A landscape with many valleys, sampled at points; each row gives a point and its height.
A ball rolls from a point to the lowest of its 2 nearest points, and stops where none of them is lower. Distance is the straight distance between rows; heights are no part of it.
Z_329 h=36.1: [130 152 102 141 108 126  90 113  34 157  98 171 153 152 157 153  93  45
 157 104  95 120 169 164 190 113 169  82 136 141 127 125  82 123  91 136
 102 112 116 207 128 150 117 137 126 109  92  60 125 155]
Z_532 h=75.0: [143 148 173 115 193 117 151 113 163 121 129 100  54 155 176 154 122 147
 107  66 126 192 141 129 113  97 100 161 225 111 170 166 140  99 167 138
 114 166 112 130  89  96 102  76 104 118 153  67 119 119]
Z_129 h=11.6: [127 148 123 114  51 132  99 160 117 160 129 147 160 130 110 114 136 114
 129 180 146  97  71  69 132 181 109 120  99 164  84 135  79 126  68 121
 139 110 152 103 133 149 117 218 120 147 125 194 136 127]
Z_650 h=69.0: [126 145 156 135 192 139 157 117 152 117 135 113  58 159 186 141 109 127
 106  71 124 188 154 153 119  60 118 142 225  91 167 170 138 105 177 136
 109 169 107 137 102  78 111  70 101 125 141  63 104 114]
Z_609 h=11.2: [151 131 141  79 140 124 132 134 115 146  88  84 138  84 104 116 154 192
 104 117 139 140 108 195  67 135 168 211 106 139 149 161 147 113 109  96
 104 101 111  85 136 146 108  87 156 121 186 104 199 128]
Z_593 h=60.3: [101 130 152 165 122 136 126  81 152 109 136 133 141 122 119 131 100  95
 113  57 127 150 153 152 164  79 112  99 121 108 160  94 159  93 113 185
 101 108 168 150 188  99 149  92  98 109  86 119  74 130]
Z_274 h=10.3: [155 158 103 136 117  91 138 175  85 145 122 140 204 118  76  84 126 153
 137 194 130  86 142 137 135 164 183 124  46 164 111  73 164 162 128  92
 138 113  99 111 122 148 133 163 137 145 146 144 193 124]
Z_319 h=12.5: [118 128 172  53 114 104 134 103 123 162  94  67 132 113 108 150 149 150
  98  69 171 176 118 171  93 126 124 200 133 128 156 172 134  58  88 173
 115  66 151  85 156 154 121  82 135  96 167  96 163 133]
Z_334 h=9.7: [100 117 133 137  98 140 125  89 171 121 146 131 125 120 115 137 136 108
 119 110 158 130  99  90 146 130  73 106 114 116 138 115 124 120 105 188
 135  94 181 114 176 125 158 146 121 120  91 165  78 131]
Z_779 h=36.2: [112 101 175  87  64  99 115 111 160 146 135  96 110 140 120 160 152 141
 102 142 180 136  72  54 126 174  29 127 122 151 100 157 100 114  99 200
 151  75 198  59 132 133 121 173 113 120 126 192 101 112]
Z_519 h=68.4: [164 135 117 154 100  75 117 124  81 114 143 110 156 140  97 151 110 106
 154 134  94 119 192 124 174 168 142  95  60 185 126  55 146 113 117 103
 118 114 116 158 108 147 135 155 109 112 112 145 158 122]
Z_852 h=66.3: [137 128 134 163 167 113 140 105 166  93 140 125 102 149 151 160 110 119
 139  78 107 160 176 141 134  92 117 114 161 106 155 108 171 123 158 146
 118 152 134 146 124  89 141  89 104 111 109 117  99 124]
Z_626 h=50.0: [102 137 149 126 126 131 112 106 147 132 131 128 104 153 147 144 133  90
 114  98 133 148 105  96 123 118  77 124 162  99 152 165 103 116 124 165
 141 133 154 136 139 130 127 129 119 122 119 124  96 149]
Z_848 h=81.0: [129 144 156 114 176 140 139 118 118 131 104 116  84 159 169 132 127 112
 117 103 115 158 133 134 111 104 132 138 185 119 145 187  99 113 146 100
 129 165  90 147  90 141 105 100 124 124 169  86 143 151]
Z_768 h=29.7: [140 102 146 104  87  71 124  92 121 120 121  71 144 113  75 151 141 164
 120 119 161 131 140 126 117 169  84 158  75 166 132 109 173  82 103 168
 111  53 164  67 154 139 126 133 128 110 129 176 148  98]
Z_737 h=48.3: [102 139 122 117 106 146 118  90 118 141 103 141 152 109 120 127 118  84
 129  75 133 159 145 183 132 117 149 138 103 129 159 130 119  91  78 162
 103  92 137 136 186 150 138 119 122 109 128  89 147 154]
Z_979 h=1.8: [110 153 159 116 138 125 128 100 144 134 119 119 112 140 145 141 113  84
 111  54 131 162 139 150 125  87 114 131 163 105 161 149 127  86 126 173
 112 117 141 142 156 122 117 100 109 105 135  81 117 144]
Z_369 h=39.7: [128 124 197  80  72  82  98 113 140 141 135  79 102 159 123 156 155 137
 100 144 162 137  83  52 111 176  34 129 126 165 103 170  99  99 104 168
 148  89 175  64 105 137  97 181 103 113 152 188 125 115]
Z_947 h=31.8: [116 101 152 113  91  97 118  98 166 128 137  96 117 132 107 153 156 141
 109 124 156 137 108  81 126 169  53 122 104 148 116 128 134 108 107 186
 143  84 185  74 145 131 136 156 129 117 123 189 104 114]
Z_935 h=29.5: [140 146 103 127 114 131  94 150  30 164 101 156 151 157 150 146 109  49
 155 130  95  98 139 123 171 134 152  86 139 145  99 143  70 120  92 122
 129 126 108 197 109 162 110 159 138 114 118  92 129 153]
Z_986 h=65.9: [150 115 115 161 123  87 122 101 113 101 134 119 140 127 102 160 107 103
 166 100  92 134 210 157 166 151 144  99  72 165 151  50 155 111 125 136
 111 113 119 148 135 144 145 123 106 105  98 137 150 121]
Z_344 h=75.1: [158 147 142 133 173  90 117 128 110 119 124 112 103 172 151 147 118 125
 141 118  88 138 179 136 128 149 133 122 140 147 126 141 136 114 148  84
 139 148  93 156  66 140  92 126 109 111 155 116 147 143]
Z_483 h=52.0: [108 131 103 129 135 159 131 100 128 128 116 145 138 103 128 116 117 100
 138  82 129 142 155 179 125  99 170 134 119 110 152 131 119 120 106 134
 118 110 116 146 161 145 144  89 120 117 121  89 140 156]
Z_756 h=20.7: [106 125 106 107 123 184 142 143 127 150 113 149 146  90 119  91 140 129
 121 153 153 108  83 145  95 127 170 157 126 108 122 172  90 139 101 100
 146 124 110 126 154 171 148 117 167 142 152 114 161 156]
Z_25 h=8.8: [129 152 125 116  53 129 117 164 132 161 131 145 179 119  96  93 148 138
 105 211 168  90  53  72 100 173 108 146  89 165  78 140  87 148  81 117
 156  88 150  75 147 152 115 205 132 160 144 200 155 122]
Z_885 h=23.4: [ 96 120  81 121 106 191 120 138 114 154 119 173 166 104 129  97 133  93
 126 159 150  88  90 135 127 124 173 120 122 107 117 154  63 156  89 108
 147 120 107 143 165 167 153 136 156 143 127 119 140 163]
Z_742 h=7.4: [130 122 128 113 153 150 137 176 148 128 137 138 105 130 139  94 161 170
 110 200 122  98  68  74  97 153 113 144 145 120  97 162  94 177 169  66
 167 167 110 105  75 119 118 158 157 178 150 176 141 120]
Z_93 h=23.8: [129 124 120 126 119 114 124 120 149 111 139 113 122 126 109 135 137 135
 143 128 126 119 122 105 124 151 115 123 118 143 126 119 135 128 128 126
 145 129 132 110 122 138 132 124 130 126 128 162 134 133]
Z_21 h=14.0: [145 144 127  78 148 148 139 153 115 153  88 117 146  88 105  86 148 186
 105 152 134 124 105 178  69 129 191 200  99 126 138 170 131 139 122  76
 128 122  90  98 140 148 117 118 163 131 192  88 201 148]
Z_834 h=13.0: [137 135 156 108 160 139 126 170 128 126 124 123  71 154 167 113 162 158
 112 186 109 103  77  67  99 140 108 138 183 124  99 189  88 152 170  66
 157 178 102 114  46 125 101 154 146 164 154 157 127 140]
Z_90 h=35.5: [122  75  99 144 151 157 156 117 199  93 156 126 109  96 118 120 150 185
 138 112 146 128 117 136 109 139 127 143 135  94 132 104 171 144 162 144
 136 144 138  96 145 106 164  97 147 140 109 142  98 108]
Z_953 h=31.7: [105 128 109 158 170 167 159 115 161 107 145 145  98 125 175 124  98 126
 128 100 124 159 142 179 136  35 156 136 185  76 146 140 146 135 161 132
 108 164 112 144 149  80 143  63 118 144 104  70  83 119]
Z_204 h=17.1: [164 137 118 119 171 103 159 189 122 133 122 144 149 119 126  91 141 185
 135 196 112  95 140 127  99 150 178 137  96 149 111 117 154 175 182  59
 147 151  91 116  86 103 107 132 161 150 178 116 174 115]
Z_816 h=17.7: [111 125 167  73 121 110 135  90 146 149 113  93 119 131 115 144 144 129
  96  80 163 171 124 141 107 137  93 170 131 128 163 163 142  75 100 185
 130  78 152 101 157 144 129 100 123  90 159 110 132 137]
Z_957 h=43.5: [111 151 143 129 150 131 115 109 135 134 131 130  91 166 173 148 121  99
 117 109 109 139 116 107 125  96  89 117 181  96 146 177 105 134 142 144
 135 159 131 153 115 121 124 118 120 127 107 114  78 146]
Z_977 h=23.5: [121 148  95 141 119 131 103 211  78 155 128 157 147 157 143 119 122 102
 128 203 111  48  94  84 154 140 142  91 144 145  59 125  91 174 144  83
 172 145 104 164  73 142 110 171 157 157 119 166 123 136]
Z_470 h=11.7: [121  78  85 150 174 178 153 130 165 100 153 149  90 113 175 116 137 153
 145 146 127 122 114 132 100  97 146 130 186  88 132 156 125 163 180 109
 135 186 104 145 118 112 140  91 149 157 118 118 101 109]
Z_991 h=13.9: [100 155 169 109 113 125 118  95 125 139 115 124 128 134 128 143 112  76
 106  55 144 176 140 141 137 108 103 116 132 121 172 136 119  78 102 185
 112  98 157 143 168 123 121 124  99  98 130  95 117 143]
Z_989 h=64.9: [140  93  53 168 149 167 139 135 129 109 136 160 155  82 120 123 109 135
 183 132 125 107 171 201 150 118 220 117 108  97 125  63 162 174 142 123
 112 143 104 160 141 143 180  65 138 134 107 101 140 124]
Z_823 h=52.8: [101 105 146 141 157 187 170 128 200 101 160 131  67 120 176 123 144 171
 100 100 144 160  95 131 110  49 103 151 217  69 164 154 152 133 181 159
 105 163 119 119 149  71 144  71 116 148 121  77  76  98]
Z_185 h=24.7: [177  97 157 118 145  76 140 125 161  84 138  81 117 131  93 149 130 201
 138 124 116 149 172 126 110 178 107 146  95 160 122  91 201 128 168 104
 116 141 136  86  91  97 107 109 129 114 153 156 153  91]
Z_233 h=19.2: [127 132 141 113 161 139 114 158 107 137 125 133  71 157 184 137 141 124
 113 174 105 109  96  90 116 131 108 121 191 112 104 191  76 152 168  67
 154 187  98 147  58 141  98 146 144 160 142 136 119 144]
Z_619 h=49.0: [ 98 125 142 146  91 128 127  74 112 139 120 142 160 107 103 136 114  85
 129  53 144 165 161 155 172 111 116  97  83 126 168  84 132  73  90 195
  76  79 172 144 214 115 150 139 100 100  99 121 106 127]
Z_764 h=22.5: [111 107 146  94 108  94 131  89 143 129 122  92 132 115  88 144 152 144
 101  80 172 163 126 140 123 134  94 161 115 138 150 137 161  82 100 192
 125  61 163  86 175 134 145  98 129 105 137 130 131 122]
Z_454 h=14.4: [157 121 117 146 103  95 138 145 117 112 133 113 173 104  57  98 122 165
 140 169 135  95 146 118 139 169 143 131  35 173 105  59 165 138 115 111
 128 113 126  87 139 147 146 158 129 144 114 195 169 104]
Z_73 h=59.5: [128 125  83 164 154 138 129 120 126 116 134 147 134 120 142 135  94 105
 162  83 111 146 199 207 162  76 199 126 121 116 151  89 156 153 134 129
 100 121 104 170 129 132 151  58 111 120 118  73 136 125]
Z_845 h=42.5: [137 136 194  87  72  71 105 129 119 141 133  80 129 157 121 142 141 143
 107 163 147 138  94  63  96 185  56 130 103 179  95 151 120 102 101 134
 135  94 157  65  98 141  87 198 112 113 152 189 150 114]
Z_731 h=26.8: [168 123 151 102 163 111 145 125 145 111 116  92 102 117 120 136 147 201
 123 126 113 142 157 154  89 153 151 170 123 136 136 142 164 123 157  80
 110 139 105  96  88 111  90  94 137 116 184 110 170 115]
Z_776 h=18.6: [100  98 108 172  96 152 129  84 177 111 152 150 143  98 101 124 123 119
 119 110 147 111 118 114 153 113  96  95  96 106 137  71 143 139 105 183
 131 105 192 117 196 121 182 138 132 133  71 175  67 117]
Z_317 h=25.7: [140 155 108 107 107 128  93 171  26 182 108 150 148 157 156 133 119  64
 145 150 106  96 116 103 161 150 140  94 141 153  87 164  58 121  89  98
 129 127 116 189  86 162  98 189 135 124 134 104 133 158]
Z_743 h=29.8: [ 68 111 172 132 109 155 130 110 189 122 158 122 111 120 136 136 146 125
  98 119 159 139  61  80 146  88  48 115 168  71 143 140 127 130 139 205
 149 113 197 110 178  95 153 128 114 126  94 144  46 129]
Z_999 h=61.3: [128 123 113 139  87 123 120  79 107 126 119 126 140 122  97 143 123  97
 138  94 130 140 147 134 146 139 118 108  81 151 160 100 132  95  85 160
 101  90 146 127 167 145 144 149 112 113  99 146 132 130]
Z_355 h=2.8: [110 129 128 121 122 171 135 160 153 131 139 141 124 112 131  91 155 153
 105 198 157  79  40  68  95 152 111 142 143 116  96 170  75 172 131  91
 174 147 127  93 113 128 136 165 154 170 139 185 133 131]
Z_714 h=28.4: [111 152  87 108  77 174  99 153  47 179 100 185 173 122 134 110 133  68
 150 146 139 102 107 132 153 140 173  98 118 136 101 147  47 118  55 117
 124 109 121 173 168 183 128 180 139 128 121 102 147 152]
Z_102 h=18.2: [120 129 109 112 126 159 130 137 136 143 104 132 158  97 103 101 137 140
 125 153 138 106 104 132 106 142 149 151 103 119 118 145 120 144 111 100
 141 123 115 113 140 160 137 135 153 133 147 142 153 147]
Z_192 h=28.1: [118 121 148 111 104 106 116 107 153 123 137  91 120 125 112 135 147 141
 112 134 145 138 113  83 117 166  76 134 117 140 123 139 137 121 114 152
 140 112 151  93 127 136 127 152 130 113 129 176 122 127]
Z_856 h=18.7: [ 85 145 151 156 155 172 149 114 157 117 141 131 100 127 164 104  97 101
 104  82 138 163 117 174 135   7 140 136 206  68 157 152 134 116 142 152
 103 153 117 152 167  89 131  66 107 127 109  62  85 118]
Z_512 h=33.8: [130 140 134 139 175 117 112 130 123 122 132 137  70 178 193 165 117 109
 128 143  96 134 130 115 141  81 101 112 201 103 128 173 105 142 169 123
 139 189  98 167  79 112 119 105 120 143  98 123  76 138]
Z_877 h=54.7: [101 124 125 166  91 158 122  72 141 122 129 153 159 109 116 133 109  87
 139  83 127 132 143 144 166  91 125  95  94 106 151  78 131 110  92 185
  97 101 167 145 200 115 160 131 112 119  71 127  82 129]
Z_323 h=15.8: [142 137 124  94 137 145 138 159 120 148 105 132 166  93 101  81 149 174
 119 171 139 104 104 147  85 138 171 174  95 135 119 156 121 147 123  75
 138 126  90 103 133 137 117 134 166 140 181 121 185 143]
Z_346 h=14.7: [138 155 138 105  59 113  97 160  87 161 127 132 152 153 120 123 129 100
 127 161 135 121  79  70 128 182  88 115 104 180  86 144  70 107  74 125
 131 117 151 124 104 147 105 227 109 137 130 179 131 130]
Z_783 h=20.0: [160  91 126 138 156 117 146 117 171  91 145 101 105 112 111 138 131 183
 148 122 116 146 169 134 109 165 129 139 112 137 129  96 190 136 157 111
 125 164 123 102 104 107 126  99 130 126 140 150 134 106]
Z_144 h=30.5: [155 101 149 107 172 132 149 122 167 108 136  97  87 116 126 138 158 197
 124 128 124 146 126 128  92 149 128 169 154 130 135 143 149 128 161  93
 128 161 109 104  89 106 106 104 135 129 170 108 152 120]
Z_15 h=78.1: [143 156 159 104 157 110 112 123  99 140 102 108  92 164 158 136 123 113
 120 128 103 136 141 126 113 135 134 132 161 147 135 185  94 116 145  75
 146 150  96 162  74 147  93 119 128 117 165 101 145 155]
Z_666 h=50.7: [134 162 138 146 124 107 100  96  80 129  98 136 126 157 149 153  89  63
 139  70  92 156 191 162 166  96 143  95 132 128 151 123 109 105 112 150
 104 123 122 182 134 127 115 118  91  95 106  74 122 142]
Z_231 h=38.5: [ 65 119 144 152 131 172 135 107 186 113 159 139 111 120 150 117 136 127
 104 118 140 131  77 103 133  62  86 115 182  54 141 144 126 141 139 176
 133 144 165 131 178  93 158 100 128 129  93 130  56 126]
Z_29 h=62.9: [118 114  72 173 149 151 132 124 121 108 141 160 153 111 140 130 104 112
 174 121 113 111 182 195 171  97 197  99 125 101 135  66 155 178 140 135
 117 143 111 173 141 137 173  71 135 121 101  97 124 129]
Z_226 h=79.8: [129 152 177 102 177 139 145 112 143 136 109 101  69 151 158 139 132 140
  99  73 130 177 132 138 107 103 113 162 202 113 161 191 112 101 148 128
 120 150 106 130  91 135 105  92 111 113 175  65 137 140]
Z_995 h=7.9: [128 131 163  68 122 123 131 116 109 155  92  76 139  97 104 132 150 165
 106 101 153 163 113 192  76 130 152 209 114 143 148 174 135  81  92 126
 104  83 123  83 155 168 106  81 133 110 187  92 187 140]
Z_328 h=17.0: [179 141 135 136 119  64 132 158 128 108 143 100 170 128  71 103 118 182
 132 184 125 105 148 103 115 180 131 142  51 178 109  65 185 146 144 103
 137 119 128  82 105 119 121 168 142 135 133 193 179 101]
Z_147 h=43.9: [126 155 121 155 123 125  97 101  60 139  95 162 137 151 154 144  81  43
 144  79 100 138 180 177 178  74 157  89 134 116 141 134  96 119 100 159
  90 124 122 203 147 122 117 119 107 103  90  58 116 154]
Z_24 h=65.3: [115 133 141 165 151 125 140  93 165 101 133 117 128 126 123 133 104 106
 132  65 121 156 158 169 157  79 127 125 123 100 165  97 171 113 138 158
 111 121 147 147 162 105 150  90 100 113 102 108 100 131]
Z_627 h=30.8: [163 108 160 108 111  69 120 106 117 111 123  64 149 123  70 140 135 182
 119 132 144 132 159 132 102 174  97 163  65 169 123  99 199  91 122 138
 109  79 143  69 141 135 107 130 132 110 137 182 170  97]
Z_168 h=58.6: [117 118  98 152  79 141 125  87 111 127 133 163 156 103  99 133 118  87
 149  99 128 122 152 138 156 132 129  92  83 129 152  77 117 117  77 159
 115 102 148 139 182 139 157 153 119 116  83 137 117 133]
Z_702 h=17.5: [139 136  95 136 167 129 141 217 105 137 127 158 142 133 143  86 136 155
 125 219 109  64 104 102 126 137 162 113 131 131  81 118 120 198 206  61
 165 164  89 140  75 112 115 149 175 174 166 137 153 115]
Z_492 h=21.0: [110 103  98 155 179 167 160 125 162 106 149 141  90 129 173 131 132 144
 132 116 122 149 133 150 113  70 145 140 195  86 144 143 139 145 179 125
 120 173 106 140 122 100 143  81 131 149 116  92  97 116]
Z_214 h=61.4: [149 133 124 158 144  96 121 101 138 100 136 109 110 149 121 165 113 104
 154  90 102 145 180 130 144 122 111 106 119 137 142  90 161 116 141 134
 129 141 129 148 108 119 133 119 107 116 108 136 116 132]
Z_581 h=14.9: [153 149  96 121 163 122 147 206  99 150 123 159 169 125 121  74 138 172
 129 211 118  71 128 122 121 154 188 121 102 143  93 113 135 188 187  64
 161 144  88 120  73 109 110 152 177 156 168 122 177 124]
Z_883 h=55.7: [110 123  86 146 157 160 131 119 121 124 115 152 124 116 149 121 102 100
 151  93 126 139 165 207 131  90 189 134 140 108 143 123 128 149 129 120
 120 125 102 162 138 140 151  67 121 114 120  69 133 146]
Z_397 h=26.4: [125 103 158  86  89  74 122  88 118 141 103  80 145 119  90 159 148 134
 116 104 169 155 132 125 119 150  77 170  98 159 135 132 152  63  87 192
 113  45 168  78 170 151 122 125 123  98 142 149 136 107]
Z_716 h=2.1: [139  65  89 151 170 182 170 135 177  85 159 139  96 110 159 128 143 189
 133 170 131 119  99 112  88 130 146 134 169 101 116 129 133 165 191  90
 137 194 100 118 106  96 136 101 147 161 119 126 102 102]
Z_244 h=6.3: [110 146 129 111  85 151 116 184 154 150 136 151 153 119 111  91 156 136
 104 211 161  84  39  65 100 167 111 139 112 137  78 150  85 162 101  92
 174 121 143  86 119 140 128 187 141 164 131 199 141 127]
Z_100 h=45.6: [ 77 104 137 150 158 188 160 122 197 106 165 141  92 116 167 116 141 144
 103 116 161 137  84 127 123  66  99 134 203  63 159 152 146 137 164 164
 125 156 138 123 164  86 156  82 133 139 101 117  66 108]
Z_969 h=20.6: [140 137 123 112 122 122 130 130 130 122 129 125 148 112  95 108 135 134
 125 158 132 110 114 115 113 151 137 140  94 141 117 114 140 133 112 104
 137 115 117 109 129 159 126 149 142 120 136 162 148 133]
Z_692 h=19.6: [180 135 121 121 167  94 147 166 126 115 126 117 150 126 113 107 131 195
 145 178  99 112 167 139 102 165 177 145  79 156 116  97 178 163 185  74
 132 157  99 114  78  98 108 131 139 139 171 124 172 108]
Z_908 h=72.8: [166 147 139 133 142  78 108 129  95 107 122  98 113 168 130 157 112 112
 143 118  83 135 195 126 151 163 129 101 118 169 123 110 141 115 145  97
 136 136 102 155  65 146 106 136 113 110 133 128 157 134]
Z_38 h=42.1: [135 116 128 137 178 136 139 131 151  99 140 125  70 157 179 158 138 144
 132 140 108 144 121 105 126 108 103 124 200 102 138 159 125 144 178 108
 138 189 102 136  77 108 114 107 125 145 124 128  85 116]
Z_674 h=22.7: [194 121 138 111 177 107 151 149 144 105 132 102 116 124 119 128 130 200
 139 166  99 126 165 147  92 164 168 157 114 153 116 119 164 152 181  70
 127 169  94 114  78  90  92 107 135 129 178 105 159 108]
Z_241 h=26.0: [130 141 100 145 101 118  91 226  70 161 140 165 147 158 149 136 116  81
 126 194 102  49  77  64 172 151 120  81 155 149  33 109  78 168 134 107
 162 134 121 172  62 135 109 193 144 164  96 170 111 132]
Z_76 h=60.2: [104 134 156 148 174 159 160 124 173 104 153 127  60 143 186 131 122 140
 107  97 136 173 110 132 126  47 106 143 235  72 159 166 139 118 172 148
 111 168 115 131 129  76 127  79 109 133 113  87  84 108]
Z_482 h=70.6: [169 143 143 145 119  59 113 127  73 114 141 105 123 161 112 164 106  99
 151 125  85 123 201 124 172 169 124  89  95 180 119  78 139 116 136  90
 123 123 116 158  81 147 117 153 102 101 121 140 159 133]
Z_71 h=12.3: [154 157  97 138 137  94 133 191  88 144 123 160 187 126 104  89 121 151
 140 203 121  76 150 121 142 157 171 108  75 161  99  81 153 176 152  78
 152 131  94 126  97 133 120 154 154 153 153 136 181 126]
Z_652 h=24.4: [ 75  91 104 165 102 177 137  90 192 120 148 164 161  85  98 110 129 121
 112  97 163 113  98 146 137  99 121 119  97  89 151  82 154 131 108 193
 124  93 184 107 216 124 190 105 142 130  82 156  74 124]
Z_522 h=2.3: [ 92 145 161 142 154 155 143 114 162 128 129 118 105 129 152 113 107  99
 107  57 139 164 123 166 139  48 124 144 191  71 164 146 147  90 135 165
 111 124 137 147 169  99 133  70 106 111 120  77  93 134]
Z_242 h=10.2: [155  79  95 144 154 152 158 141 181  84 160 129 113 105 127 133 140 195
 151 177 129 113 121 106  98 164 143 131 133 112 106  95 163 170 181 106
 143 186 121 114 105 100 144 110 150 154 122 162 105  95]
Z_436 h=35.8: [132 112 130 125 176 137 151 123 164 110 139 115  70 132 155 138 146 169
 125 132 120 150 119 111 102 141 121 141 176 111 129 157 135 138 163 106
 131 166 113 123  96 115 116 105 129 132 149 123 119 127]
Z_259 h=25.9: [ 97 139  71 115  70 193 107 145  84 174 103 185 183  97 115 101 136  81
 145 157 146  90  90 140 147 140 179 110 109 124 115 136  62 143  58 125
 137 105 125 153 184 181 151 161 138 142 123 110 133 155]
Z_534 h=37.0: [113 145 118 128  89 146 101 104  67 161 102 179 145 135 137 136 114  55
 155  81 113 142 146 145 165 107 138  85 113 124 145 131  75 105  64 163
  93 108 143 178 172 142 140 161 107 108 108  82 113 154]
Z_769 h=63.2: [140 118 106 160 135 119 131 102 127 111 127 131 141 119 108 141 106 109
 161  85 106 140 189 180 159 117 169 112  98 135 150  72 160 136 118 132
 108 119 121 148 143 145 154  92 116 111 108 107 139 134]
Z_23 h=57.1: [130 146 119 161 128 103 113 105 104 116 117 128 126 155 142 160 107  79
 152 102  92 141 185 141 161 123 130  98 122 141 145 107 138 117 128 136
 120 133 124 174 117 133 124 123 105 109 103 104 117 139]
Z_434 h=29.6: [ 86  92  92 161 129 192 150 100 189 108 146 160 153  81 113 101 126 143
 125 102 160 126 107 172 122  87 146 135 114  77 164  93 160 150 123 163
 124 128 159 119 189 116 185  75 147 134  88 135  95 121]
Z_826 h=43.0: [107 148 129 127  91 139 117  85  94 145 107 156 149 121 110 133 111  72
 144  58 123 158 157 170 166  98 130 100  93 124 166 114 105  83  64 181
  84  92 152 162 196 132 134 150  99  99 108  93 118 141]
Z_660 h=14.6: [163  83 106 145 153 120 155 151 160  82 148 123 128 109 112 118 129 181
 150 170 119 114 147 129 113 159 154 124 107 128 112  73 183 162 171 100
 138 177 118 125 100 103 137 109 142 151 127 154 129  97]
Z_601 h=28.3: [181 109 151 110 129  53 137 129 136 105 128  72 134 128  77 125 140 213
 126 154 131 135 159 130  92 170 113 174  74 173 116  85 205 122 144 118
 113 110 130  59 114 112 105 125 139 118 155 181 174  90]
Z_913 h=30.2: [107  92 105 149 160 161 152 111 192 106 154 134 108 100 135 124 133 156
 129  88 142 152 119 152 101 101 137 146 165  87 155 127 165 143 159 140
 124 149 128 126 142  96 158  82 136 134 111 115  95 123]
Z_751 h=12.4: [156 132  86 145  86 111 133 153 101 133 133 137 202  92  59  82 127 157
 134 183 134  82 132 133 137 166 177 130  41 157 116  61 153 143 109 108
 125 104 114 102 156 163 150 142 139 149 123 170 176 119]
Z_365 h=44.9: [161 162 184 104  90  53 105 143 101 139 129  98 148 168 103 125 137 143
 107 178 130 132 110  76  99 185  79 144  85 193  95 136 128 119 104  93
 130 100 133  69  93 138  80 215 122 125 156 194 175 110]
Z_70 h=22.0: [142 153 116 122  91 111  98 178  44 171 115 155 165 147 132 135 119  76
 146 158 101  92 124  95 164 171 134  86 113 175  78 126  72 114  92 103
 133 124 118 171  98 148  99 213 119 133 126 132 146 145]
Z_133 h=26.1: [133 130 139 125 166 121 102 149 109 139 125 133  78 174 187 158 125 104
 127 161  89 118 122 100 125 101 104 117 205 116 105 191  95 140 163  94
 148 181 104 163  55 130 104 129 133 148 116 123 101 140]
Z_6 h=32.2: [111 148  99 112  82 165 101 128  62 166  94 182 155 129 142 128 115  52
 156 119 133 129 120 141 158 119 157  97 122 127 128 153  55 113  62 151
 108 111 135 181 169 156 139 169 126 117 108  80 117 151]
Z_279 h=19.8: [ 86 114 160 130  86 132 119 107 181 129 157 123 113 139 135 151 139 110
 101 107 155 126  72  61 146 128  36 102 140 104 137 141  98 133 119 206
 151 106 202 103 158 108 149 165 114 124  91 173  56 123]
Z_304 h=20.9: [127 136  98 135 144 134 118 197 110 136 139 146 134 137 146 104 131 121
 131 205 113  63 105  88 137 142 141 109 133 133  71 122 106 177 164  70
 180 164 104 147  79 129 117 157 158 162 127 162 131 129]
Z_181 h=18.8: [153 155 123 117  67  95  91 169  52 178 132 145 149 149 124 122 120  90
 145 154 118 108 115  75 157 176 110 100  96 183  79 139  66 111  80 107
 129 122 142 155  96 141 103 242 105 137 129 154 147 144]

Where does a ball stop that starts at each point below?
Z_768 -> Z_995
Z_627 -> Z_716
Z_532 -> Z_334
Z_436 -> Z_581
Z_329 -> Z_355
Z_365 -> Z_355
Z_483 -> Z_102
Z_957 -> Z_355
Z_38 -> Z_355
Z_908 -> Z_102
Z_369 -> Z_102

Call two points neighbours if one is among the 2 nearest of the other. Go from one point of each pair to the other, from neighbour to neighbour, staying as low as possible. Name the highest point that can't be avoided.
Z_995 / Z_979 -> Z_953
Z_102 / Z_716 -> Z_627
Z_581 / Z_334 -> Z_913
Z_355 / Z_979 -> Z_38
Z_274 / Z_716 -> Z_601
